A landscape with many valleys, sampled at points; each row gives a point and its height.
A ball rolls from a point to the lowest of its 2 nearest points, and stops where none of them is lower. Distance is the straight distance between rows; heights are no part of it.
rere height 416: [-12  16  33 -18   6  15  10  15  -8  22 -13  -3  -3 -16 -25  20  22 -20
  11 -31   5]
tar height 737: [ 12 -20  -3  36  17  -1   1 -26  -7   8   8  14  19 -25 -27   3   5 -20
   1 -17  -1]
ridad height 665: [ 34  -3   2  -9  -1  -2   0   4 -54  11  10 -40  -6 -19  26 -47  16   3
  49   1 -39]
Vefof height 697: [ 47  -5  13  34   4  29  15 -25   2   7  32 -36  44 -17  26   4  -9 -14
   5 -45 -32]
div height 728: [ 53   7   0  22  11 -50 -21  -7 -28  -8  15 -38  12 -21 -11 -60   4 -29
  28 -12 -46]
nub height 461: [ 13  -4 -11  -5 -14  36  -3  28  31   4   3  19  -5  -5 -14   5 -25 -22
  -5 -34 -15]
Dosup height 490: [ -9  11  35 -44  -6  24   5  -3   4  21  11  15 -14 -20 -28  -4 -20   5
  22 -25  -9]
sug height 646: [ 16  -5 -15 -34  -5  70  21   8  13  26  25   2   0 -11   7  16  12  -6
 -16  -3 -19]
voti height 534: [ 15   4 -13  25 -13  -2   4   9  14   0  11  -9  -8   8 -36 -16 -14 -41
 -11 -37   0]
vin height 307: [ 14  -6 -17  12   3  34  -5   9 -16  12  -5   7  -8  -9   3 -31  26  12
  29 -27 -16]
virud height 409: [-49  10   3  22   9  -3  15 -12  15   1  -6 -16 -16  23 -28  18  25  14
 -19   6  39]
Ren height 370: [ 27 -29  11 -27  15  34  -2 -24  -1  40  21 -40   7 -19  -1   9  31  11
  -7 -10 -24]
mulu height 428: [ 31  43  40 -14 -28 -18 -12   2  -4  -6 -20  11  13 -22  10 -13 -11 -18
  11  21 -13]
rav height 598: [ 41   9 -15  12   9   4  16  24  -3 -12  14 -28   1  -3  30  18   2   9
   4 -16  20]
difov height 390: [ 45   7 -20  10 -20  20   3   6   4  29 -10  12 -17  12   3 -45   6 -30
  26 -10 -14]
sefa height 460: [-36  10  15  28   6 -34  -3 -52   2  -4  10 -28 -13  33 -36  -4   9  33
 -14  25  25]
delo height 273: [  7   2 -13  37  -6 -10 -11  -2  -6   8 -45  23  15 -11  44  10  28 -12
  -3  -8  -2]
Gudiv height 346: [  0 -13 -34  17  25  -8  -7  28   1 -22 -34  -7   0 -14   2  39  39  -6
   8   1   8]
Faku height 363: [ 25  15  29 -17 -24  -2 -14 -11  -9  10  -6  -1  16 -34   4 -20 -15 -27
  12 -25 -41]
Bivet height 583: [ 32  24  12  -1  27  38  19  23 -24   8  11 -26  17 -37  34  45   7 -16
  14 -14 -37]
tiga height 625: [  7  -6 -14   1  -1   4   8   6  -1  -8  31 -35  -4  10  21 -26   6  34
   4  -3  17]
kovo height 143: [ -8 -18  -1   5  -2 -30   6 -60  -9  40  18 -15  14  -8  -8 -14  41  13
 -46   4  -3]
lotek height 679: [  6 -24 -14 -31   4  54  22  12  -3  23  28   2 -18  10   0  12 -17  17
   9 -18   5]
Ledul height 469: [ 17  17  28 -39 -22   3 -12  -1  48 -12  -3  -1 -13  16 -23  -1 -57  21
   7  34   3]
golo height 367: [ -7 -21   0  -7  -2 -31 -11  -5   2 -24  20  -8  25  -9   1  28 -15  18
 -22 -22  13]
litu height 587: [ 12 -28 -20 -42   6   3  -6  18  -8   6  18  14   5 -14  11  38  -4  -1
  -9   2 -16]
bimiv height 554: [-20 -12  -4 -45  -7   8  -7   0  27  -7  27   0 -19  25 -25   1 -47  42
   9  36  12]
mepi height 277: [-13 -22  -5  11   1 -21 -15 -37   6  -6  26 -20  26 -22 -13  -2  25  25
 -26 -13   4]
sovab height 437: [-37   8 -19  49  -2 -27   5  10  -9 -21  -5  11  -8  30  35 -23  -5   0
 -17 -26  40]
gofo height 567: [-51 -30  -9   9  11 -50   4  -2 -28   1   6  22  -6  34 -36  10  -1  -6
 -10  -6  21]
Kibut height 55: [  4   6   2  11  12  21  12  10  29   7 -39  35 -17  21  -9  12   7   3
  29   5  26]
Sogud height 353: [ 34  45  23 -41  -7  26  11  12  41  -6  13  15 -21  -3   3   2 -32   6
  -1  10   9]
pagap height 660: [ 25 -27   2  14  -6  -9 -11 -18 -25   4  39 -25  41  -1  39 -16 -21   1
   2  -5 -41]
guzis height 759: [ 30  10 -26  35  22 -30 -15  21 -15 -44  23 -16  16 -27 -16 -36   2 -28
  13 -15 -29]
disa height 470: [-28 -37 -33 -28  23  11  -7  15   9   6 -25  42 -12   9   8  23  16   8
  -1  21   3]
Guka height 513: [  3  19  52 -42   9  36  20  -3   1  32  30 -20 -14   4 -26 -13  -4  -2
  29   6 -18]
godef height 680: [ 26   6  37  18 -14   6  10 -38 -11   8  19 -34  43 -11  38 -19  -5   2
   2  -9 -23]
rez height 211: [ 21 -38   0 -21 -20  -5 -37 -15   2  19   0   9   3 -25 -14 -17   8 -11
   8 -24 -38]
Toda height 199: [ 14   7  -2  12  16  11  22  17 -15  -1 -38  43  10 -23  54  10   4  -9
  13 -25  24]
gubi height 584: [ 19  21  12  20 -22 -29  -3  -4   6   4  13 -24  -4  -4 -12 -28  15 -12
 -18 -42   6]
nipa height 552: [ 37  22  14  10  23  29   7 -10 -22   6 -22  -9  15 -47   4  22  34 -29
  13  13 -32]
fil height 630: [ 22 -41   6 -25 -21   5  -1   0 -11   4  21  14  28 -18  36   8 -21 -14
   0 -11 -42]
Mipob height 536: [-70   3  -1 -14 -17 -37   1 -22  -1 -34  -7 -10 -29  42 -18  -4 -49  41
 -57  32  17]
siza height 365: [ 15 -32  -1  -9 -30  15 -19   1  23  38   4  32   6 -15 -14  -2 -16 -43
 -11 -37 -30]
Mamez height 524: [-10  32 -27 -22  16  25   5  46  10 -31  21 -17  -4  -2  11  21 -10  20
   5  21  -1]
kelet height 533: [ 11 -43 -27 -33   9  -3 -11  24  -9  15 -18  14  -1   9 -17  43   0  -8
  23  37   1]
Gogit height 632: [ 22 -22  11   3   5 -31 -14 -23 -59  17 -10  -8   8 -40   8 -44  33  -4
  30 -11 -42]
pim height 258: [ 10  24  -3   4  29  10   3  49  18 -36 -27 -13 -10 -22   1  46   9   1
  18 -11  30]
zala height 450: [ 18 -12  32 -26  -5  33  -1   1 -10  16  23 -46  -9   2 -33   5  16  14
  28  -7 -24]
nup height 609: [ 18  26  21 -29   3  45   3  13  -2  21  15  -9  19 -24  26  41  12 -12
 -15  10 -11]
lediv height 510: [-48   6   2  23   6 -62 -11 -52  -8  -9 -11   7  -5  23 -12 -32  23  33
   3  37  22]
susa height 412: [-33 -17 -21   3  29  14   2  24   5 -17 -51  27  -5  10   3  37  40  -2
   4  24  29]
duvif height 352: [ 28  20  13  10 -23 -27 -16   3 -22  -3 -23   6  17 -15  31   0  32 -16
  15  24 -20]
mepe height 482: [-57   9  -6  -2   0  -9  -2 -10  11 -49 -37  -7 -42  44 -22  15 -37  46
 -27  57  19]
Gogo height 475: [-50 -12 -31  13  -6 -58 -16  15  27 -33  -6   8  -5  44 -21  14   2  -3
 -54  -2  29]
suzaf height 330: [-11  18  18  -6 -16  -7  -3  -5  -1   0 -22  36   4   0  36   9 -30   1
 -25  24  19]
Vided height 202: [ 36 -14  -5   0   7  30   6  16  22  13 -18  15 -30   4   2  -2  -9  12
  47 -30   4]
gufut height 597: [ -4 -32   3  19   0 -23  -2 -29 -34  11   0   9   9 -22   7 -17  50  13
  11 -12 -18]
pafes height 704: [-14 -23  -5 -24  14  27  27  12  14  30   8  39 -29  24   8  20 -15  10
  -8 -15  35]
vures height 531: [-35 -26 -15   4 -15 -28  -4   5  17  -6 -26  15   0  37 -49  12  -7 -19
 -21  -6  35]
vefe height 413: [-48  25 -20   2 -18  10 -28  14  28 -42 -15  12 -20  29  -5  11 -47  26
 -14  53   2]
dovi height 622: [  4  17  36  14 -33 -41   1 -18  -6   2 -17 -22 -12   9 -14  -6  17   8
 -23 -12  26]
Zom height 393: [ -6  15  -2  24 -27 -11  -2  -6  -4   3  -8  16   8  16  30 -33 -24  -1
 -14 -11  16]
Liluk height 425: [-43   1 -25  -2   2 -15  -1  20 -14 -22  14 -11  25  13  23  21 -10  -4
 -22 -12  16]
pur height 265: [  8   6  20 -14  17  -6  23  12  -7   1 -28  50   8  -9  46  29 -31  -6
  12  12  18]
gage height 518: [-50   8 -19  -1  26 -33  19  34 -15 -10  -1  30  -9  26 -30  -7 -12 -34
 -10   7  31]
fod height 763: [ 17 -14 -43  23  22   9 -10   5  -1 -21  17   1  13 -42 -21  -9  -2 -18
   1 -20 -20]
raru height 272: [ -4  -5  18 -17  -8   8   1 -31 -12  41  15 -17  -1  -7  -6  -3  25 -11
 -32   4 -12]
vorad height 474: [-40  19  -1 -14 -10   4  -4  23  12 -31   7  -1   7  19  11  29 -26  17
 -10  33  23]
zati height 462: [  8  26 -13   4 -15  27 -10   5  26  15  -6  10 -20  12  17 -11   5 -26
   6  17  -5]
Pado height 471: [-57  19   1  24   9 -34  21  20 -12   4 -21  25 -17  46  12 -25  -7  -5
  -6   1  36]
Famu height 296: [-46  12 -14   8 -16 -26 -30  -3  20 -41  -8   8  -8  19 -40 -19 -15  21
 -13  32  11]
mukar height 558: [ -7 -16   1  27  12 -28  -5 -49  -9  -2   1  14   9  -4  -3 -31  12  31
  18  17  10]
pufo height 610: [-16  -6 -12 -16   1   8  -2  -5  24  -3  23  -8 -13  13   9 -26 -13  60
  -6  28  38]
tero height 569: [ 27   7 -31  -6  11  19   4  37  -7  -2  11 -33   1   6   2  15  19  -6
  24  19   2]
Gep height 514: [ 15  20  10  18   1  34  -3   8   9  -3 -28  12   3 -13   6  23  13 -25
  10  11 -29]
Geg height 694: [ 63   5  33   0  -1 -22  14  -8 -17  -5   6 -58  11 -29  12 -50  15 -19
  43  12 -41]
fogid height 355: [-36   9  21  -1  17   6  10 -13 -19  21   4   1 -12   6 -19  12  35   0
 -15   0   3]
sas height 406: [-71   9  -9  30 -20 -49  -5  -4   9 -40 -33  12 -21  52 -35 -10 -22   1
 -36  21  26]
povum height 716: [ 13 -14   2  42  10  29  12 -24   9 -13  35   1  45 -13  -2  13 -27 -16
  -6 -22 -12]
kun height 215: [ 26  22   6 -20   5  38  12  -6  42  20 -17  27 -33  11   9   2 -15  15
  -4  25  35]

Call two points neighbours if one is among the 2 nearest of the other. Go from one point of each pair to the other, from neighbour to neighbour, staying as low as possible. Name the highest point that can't be avoided.
vefe, Kibut -> tiga
vefe, kovo -> vorad
Famu, Toda -> gofo
Toda, rez -> mulu

For each start below, name the point where the ball stops.
guzis -> kovo
lotek -> Kibut
gofo -> Toda
Vefof -> pim
pufo -> Kibut
mukar -> kovo
